Points on a hilly landscape, in no order, each with its height.
A climber steps from a point to the highest of its 2 nearest points, and stops where none of them is higher. Distance is the straight distance between rows; heights are no part of it.
(951): [-11 -47 -27  -4   1  52 -31   2 -26 -17  12 -20  25   6  22  40 -12  28
  21 -13 -16]  (h 1.08)
(639): [-16  -5 -17 -31  -6  10  26  10  22 -19  21  38 -43 -20   6  -6 -21  27
  18 -36 -14]  (h 5.66)
(39): [-33   2  15  31  57  15 -35  -9  -4 -37  22 -20  30  -4  12  10  25  -2
  20 -13  30]  (h 5.61)
(849): [-14  33  35  -8  34 -19  15  -5  13 -20  -6  13 -52  -2 -18 -11 -16  13
  -9 -24   6]  (h 5.70)
(467): [ 17   5  -3  21  34   1 -13 -35   7 -18 -64  25  20 -10 -16  11   0 -32
 -13  32   3]  (h 4.40)
(36): [-27  -2 -25 -16 -12  26  32 -27  26  -9 -48  19 -33 -29   0  24 -21  25
  29  31  -6]  (h 4.17)
(64): [ 12  36   2 -20 -26  -8  41   2  47  11  -4 -37   8  33 -10  12  25 -24
   7  37  17]  (h 2.83)
(586): [ 27 -12   0  36  24  -1 -19  12  -3  -4  11 -68  34  -2   7  25   5 -18
  10  19   6]  (h 1.66)
(355): [  9 -54 -29  12   5  19 -32  -4 -37   4 -12   2  23 -16  17   9 -10  -4
  -8  16 -26]  (h 4.76)
(702): [ -6  25  33   4  12 -29   7 -41   5  10 -44  57   4  28 -20 -27   2 -23
 -47  13  17]  (h 4.87)
(862): [  0  -5 -44 -32 -20  28   7 -24  35 -37 -37  19  16   7   8  22  -8  -6
  26  -2 -17]  (h 1.05)
(261): [  5  36   7 -23  14  -3  48 -29  47 -21 -17  -5 -16  15  -9  11  -2 -25
 -10  17   9]  (h 0.83)
(325): [  7  24  43  35 -10 -38 -15  36 -23  38  34 -16 -14  16 -33 -29  24   9
 -12 -21  26]  (h 3.51)
(407): [ 28  28   2   9  50  -6   6 -38  27 -40 -17  -8  17   9  -3  11   9 -42
   0   9  12]  (h 1.98)
(1019): [-16   4 -23 -34  11  -8  20 -17  11 -27  -4  65 -26  -3   7  -8 -22  -3
  -3 -46 -26]  (h 6.61)
(605): [  8 -27  18  21  50  19 -14  -3 -52  13 -16 -13 -22 -32  -1   8  -9  22
 -27   9 -20]  (h 3.01)
(541): [ -9 -17 -10  12  57  19 -23 -17   8 -48  13 -41  23  -9   7  40  -6  -1
  24 -12  19]  (h 5.24)
(395): [-24 -13  39  39  13   4 -43  19 -47  40  28 -12  -2  -4  -3 -22  19  31
 -18 -10  18]  (h 2.60)
(513): [ -2 -20   7   4  -3 -19 -26  19 -31  20  31  24   1   1   6 -27   0   7
 -14 -39 -10]  (h 2.91)
(709): [-30   3  26   8  53  22 -33  -4 -12 -32  -6 -19  -7  -2  -6  25  -9  32
   1 -10  13]  (h 5.54)
(572): [ 17   8   4   9  33 -13  -5 -34  -6 -13 -35  48   8 -11  -9 -13  -6 -31
 -25  -2   0]  (h 4.97)
(220): [  3 -21  -1  34  51   2 -27   2 -31 -10  42 -26  21 -16  35 -10   7 -25
   4 -14  -7]  (h 3.44)
(896): [ 15   4  16  32  15 -15 -22   6 -17   9   9 -11  42   8   7 -24  19 -46
   0   9   6]  (h 2.30)
(455): [-19  -1 -37 -32 -52  35   0  13  29 -10  -4 -18  23  34   3  34   3  16
  38   6  -2]  (h 1.25)
(781): [-25  27  43  18  -1 -11 -16  29 -26  17  25 -16 -28  14 -38  -4   5  44
 -13 -21  26]  (h 3.78)
(176): [-19   6 -11 -18 -52   6  18   8  12  20 -19  29 -20  11 -12 -13  -5  35
   3  18   1]  (h 3.41)
(338): [ -2  -1  50  34  21  -5 -20  16 -44  34   6 -15 -32 -27 -22  -8  -6  27
 -31   2  15]  (h 2.70)
(910): [-18  -4  13 -12 -50 -19  14  30 -16  33   7  21 -20   8 -16 -12  12  44
  -5 -11   5]  (h 3.81)
(190): [  2   9  12 -17  11  -4  18 -59  19 -19 -40  44  10  40 -21  -2   2 -30
 -29  19  14]  (h 4.23)
(150): [  9 -11  19  37  18  -8 -38  17 -39  33  23 -24  21 -12   6 -19  11 -13
 -10  11   7]  (h 2.47)
(612): [ 12   6   7 -11  -5   5  24 -55  26  -3 -41   3  29  57 -22  14  12 -43
 -31  48  24]  (h 3.69)
(470): [-18  13  23  25  -5 -12 -37 -14 -21  15 -17  32  34  28 -11 -24  27   0
 -12   8  27]  (h 5.46)
(11): [ -2  28  46  32 -10 -30  -8 -11 -12  31 -19  25  26  42 -15 -36  41 -12
 -35  24  32]  (h 4.78)
(602): [ 10  -4  -7 -16 -16  -5  25  38  10  11  57 -22 -43 -19  16  -6  -8   6
  17 -24 -18]  (h 0.29)
(588): [ -2  24 -27 -36  -5   2  33 -32  44 -33 -14  20   1  21   3  15   2 -23
  11   0   2]  (h 0.95)
(757): [ 10 -14 -12   2 -12  11 -19  14   1  -8   9 -39  37   8   5  18  -5 -11
  20  14   6]  (h 1.52)
(238): [ 24  16   5  -8 -31 -17  49  19  26  29 -11  -5 -13 -10   7 -18  11 -17
  11  40  -4]  (h 0.51)
(608): [ 11  -1 -39 -12 -50  27  23  29  17  22  27 -54   3 -12  17  21   4  25
  30  23   2]  (h 2.36)
(789): [  0  23 -11 -42  26   2  20 -22  34 -53  -1  30 -22 -12  10   0 -24 -14
   5 -41 -11]  (h 5.78)
(386): [ 19   4 -26 -22  29   5  16 -10  34 -30   2  -7 -17 -35  13  10 -26 -21
  12 -15 -21]  (h 5.13)
(432): [ 13 -26 -22  -1 -30  -5 -13  -3 -22  24 -37  54  14 -12   1 -22 -11 -14
 -21  14 -20]  (h 3.72)
(486): [  7   8  -5  -5 -74 -38  13  30  -2  36  13  13  17  28   2 -32  24  -3
 -14   5   4]  (h 2.81)
(76): [  3  35  24  26 -23 -46  -1  12  -4  29  31  -7   6  42 -26 -35  32 -10
 -15 -37  38]  (h 3.80)
(156): [ -5 -15 -17 -26 -13  20  10  13   0   0  -3  20 -23 -29   7   6 -16  25
  13   1 -24]  (h 5.02)
(1029): [ -1   0 -28 -22 -44  -6  48   6  22   5 -10  50 -14 -13  18 -16  -3  19
  11  12 -13]  (h 3.04)
(837): [ 16  -7   8   8   2 -12   8  26 -17  24  27 -19 -24 -21   3  -8 -11   0
  -4  -3 -11]  (h 0.22)
(739): [-24  -9 -52 -36 -49  48  21 -11  32 -13 -24  23  20  16   5  19   3  17
  42  13  -7]  (h 1.15)
(497): [ 18 -38 -23  29  33  -1 -35 -10 -15 -10  26 -15  48  -4  32 -14   7 -57
  19  -3 -13]  (h 3.17)
(720): [ 10 -24   4  17  48  20 -18 -16 -23 -16 -23 -15   2 -32  -1  31 -22  13
  -4  15  -3]  (h 3.19)
(621): [-11  43  48  42  11 -31 -10  -3  -9  29  14  -2  19  35 -15 -36  52 -24
 -27 -10  47]  (h 4.28)
(928): [ 12 -26  -8   6  38  20 -19   5 -26 -17  41 -41   0 -15  19  20 -10  -1
   1 -11 -28]  (h 3.63)
(699): [-13   4 -10 -14  26  26 -15  -5  29 -41  13 -64  11  12  -8  55  -6  18
  31 -13  15]  (h 4.81)
(48): [ 23  45  -3 -11 -15 -19  65 -12  58   2 -19  -8 -27  -8  10  -9  10 -23
   1  38   9]  (h 0.67)
(794): [ 10  16 -22 -29 -34   3  23  14  39   2  13 -39   8   3   5  16   9  -5
  27  19   7]  (h 2.54)
(690): [ 17  -3  -2   7 -81 -18  32  44   9  39  22  -7  -3  -1  10 -25  23   5
  16  26  -1]  (h 2.35)
(778): [-19  -5   4  37  19   1 -42 -26 -20   7 -29  38  43  -8  14 -30  33 -26
 -16  16  16]  (h 6.35)
(873): [-39 -22 -19 -14  -6  46   3 -20  13 -10 -64  -5  -4 -20 -17  31 -17  41
  21  30  -4]  (h 3.79)
(537): [ 28  21   3 -14 -27  -2  27 -29  31   2  -4 -20  33  49  -6  14  26 -46
 -15  43  16]  (h 3.21)
(861): [-18  24  24   0  -9 -36  36  21   7   5  23  16 -61   1 -24 -25   9  31
 -14 -37  10]  (h 5.72)
(223): [  4 -15 -27 -22 -35 -25  -7  -6  -6   1  20  63  13  23  17 -22  -8 -20
  -7 -44 -18]  (h 1.86)
(489): [ 25  23   9  25  36 -12 -16 -21  13  -9 -10  -6  37  15  11 -12  21 -63
  -9   6  17]  (h 2.13)
(790): [-18  -6   3 -12 -19 -27  19  35  -9   6  28  30 -64 -10  -6 -28  -9  46
 -12 -57 -11]  (h 4.98)
(209): [  1   2   8   0 -35 -46   5  37 -15  30  26  15  -7  17  -8 -33   8   2
 -15 -26   4]  (h 3.33)
(906): [  9 -31   2  -3 -20   9  -3   6 -19  23 -25  24 -14 -32   0  -4 -13  13
 -15  26 -25]  (h 4.41)
(800): [  1 -11  -8 -15 -53 -15  -6  13 -18  29 -14  47  24  21   0 -17   3   0
 -14   5  -8]  (h 3.12)
(881): [ -6  24  28  21  34 -28 -12 -32  -4   5  -8  58   2   7  -1 -38   4 -25
 -37 -25  12]  (h 5.67)
(276): [ -1  22  26  -6  12 -41   8   6  -1   1  15  31 -24   3 -14 -27  -8   1
 -31 -43   7]  (h 6.82)
(968): [ 21 -23 -20   8   9  24   1  13 -48  21  29 -28 -16 -20  20  25 -12  27
   2  -5 -44]  (h 3.85)
(882): [ 18  46  29   3  23 -36  15   1  18 -10  25   2 -19  15  -3 -20   2 -40
 -16 -30  12]  (h 5.69)
(728): [ -9   6  -4 -26 -19   9 -14   3   6 -15  18   3  21  36   7  10  -1  10
   8 -30   1]  (h 1.34)
(63): [  2   5  11  15  17   7  -4 -15   8 -10 -54 -15   6  -4 -29  21  -2   2
  -1  38  10]  (h 4.94)
(675): [-10 -26 -14  -2  23  30  -5 -22   3 -14 -51 -10 -13 -40  -9  48 -26  22
  11  24 -22]  (h 3.47)
(137): [ 33 -20 -32   6  27  -6 -12 -13   4 -23   9  -9  26 -15  23   4 -13 -55
  12  -3 -19]  (h 2.86)
(632): [-25   2  28  33  35  20 -43   7 -21  -2   6 -30  16  -7   1   8  24  24
   7   5  26]  (h 5.95)
(820): [-16 -21  -3 -10 -43 -15  27  26  -5  15   6  52 -45 -12   9 -23  -2  44
   0 -23 -11]  (h 4.34)
(422): [ -3 -24  -7  22  21  11 -42 -14 -22 -12 -22  22  33 -13  10  -3  -1 -17
   2   8  -2]  (h 5.49)
(635): [-16  14 -12 -25  22  14  24 -21  36 -24 -27   4 -33 -27 -10  14 -23   8
  14   4  -9]  (h 4.59)
(1014): [-28   5  32  -6  -4  21 -23  19 -20   4  11 -29 -18   4 -20  17  -5  45
   3  -3   8]  (h 4.04)
(669): [-23  29  32 -12  50   3   2  -8  14 -32  -9 -32 -32 -17 -22  15 -22  20
  -5  -7  16]  (h 5.04)
(942): [ 11  -2  10   4   6  20  20   4   8  14  -7 -47 -24 -43 -13  19 -11  30
   3  35 -11]  (h 5.03)
(449): [  8 -20   6  17   4 -13 -24  31 -62  33  65  -5 -13  -9  10 -27  -2   9
 -14 -43 -25]  (h 2.66)
(850): [ 24 -28 -34 -18   6   4  -3 -16   6 -23 -10  34  19 -17  22 -10 -18 -38
   0  -7 -30]  (h 2.55)
(92): [ 25   0   1  15  39  -9  -8 -14  29 -24 -11 -47  24  -4  -5  21  -4 -41
  10  12   7]  (h 1.81)
(185): [-31  13   7 -23  -7  24  -6  15  11 -18  12 -45 -10  19 -18  32  -7  40
  26  -9  16]  (h 4.36)
(148): [-12  -5  33  12  27   1  -2  -3 -33  28 -28  18 -38 -32 -13  -4 -17  28
 -32  16 -11]  (h 2.85)
(350): [ 10 -23 -52 -25 -32   1  11   7  10  -8   9  50   5  -9  34 -19 -12 -28
  11 -24 -34]  (h 2.23)
(943): [ 25 -19 -22   1 -52   5  18  38  -4  43  21 -45   0 -14  15  -9   2  11
  17  35 -14]  (h 2.17)
(980): [ -6 -14 -24  -7 -27  30 -11   5  18  -9  -4 -55  35  24  -9  48   0  16
  38  23   8]  (h 1.38)
(725): [ 25   7 -14  -6 -30  -8  46  26  19  20  29 -19 -24 -24  25 -20  -1 -20
  21  13 -12]  (h 0.38)
(619): [ 16 -41 -10  19   5  19 -18   8 -68  23  12  13   0 -13  29   0 -12  16
 -19  -3 -40]  (h 4.19)
(304): [ -1   6  20  10   4  11  -6   6   5  -1 -38 -58   0 -16 -25  36  -7  33
   8  45  19]  (h 5.84)
(420): [-27 -21 -11 -27 -21  31 -29  11 -18 -22  37 -10   9  23  13  25 -15  29
  22 -38  -6]  (h 1.20)
(265): [ -4  19 -14 -25 -28 -24  -1  -5   7 -15  30  33   8  52   3  -6   6 -13
   4 -47   3]  (h 1.53)

Where does a climber stop that starts at each point below?
(137) => (778)
(862) => (1019)
(608) => (881)
(896) => (1019)
(781) => (632)
(675) => (1019)

Call two points neighbours if one is among the 2 nearest of the other. Go from one point of each pair to the other, from neighbour to neighbour, staying as high as possible. Name the lowest point that can't be avoided.
(632) and (778) => (325)
(881) and (1019) => (943)
(304) and (881) => (467)
(632) and (276) => (669)
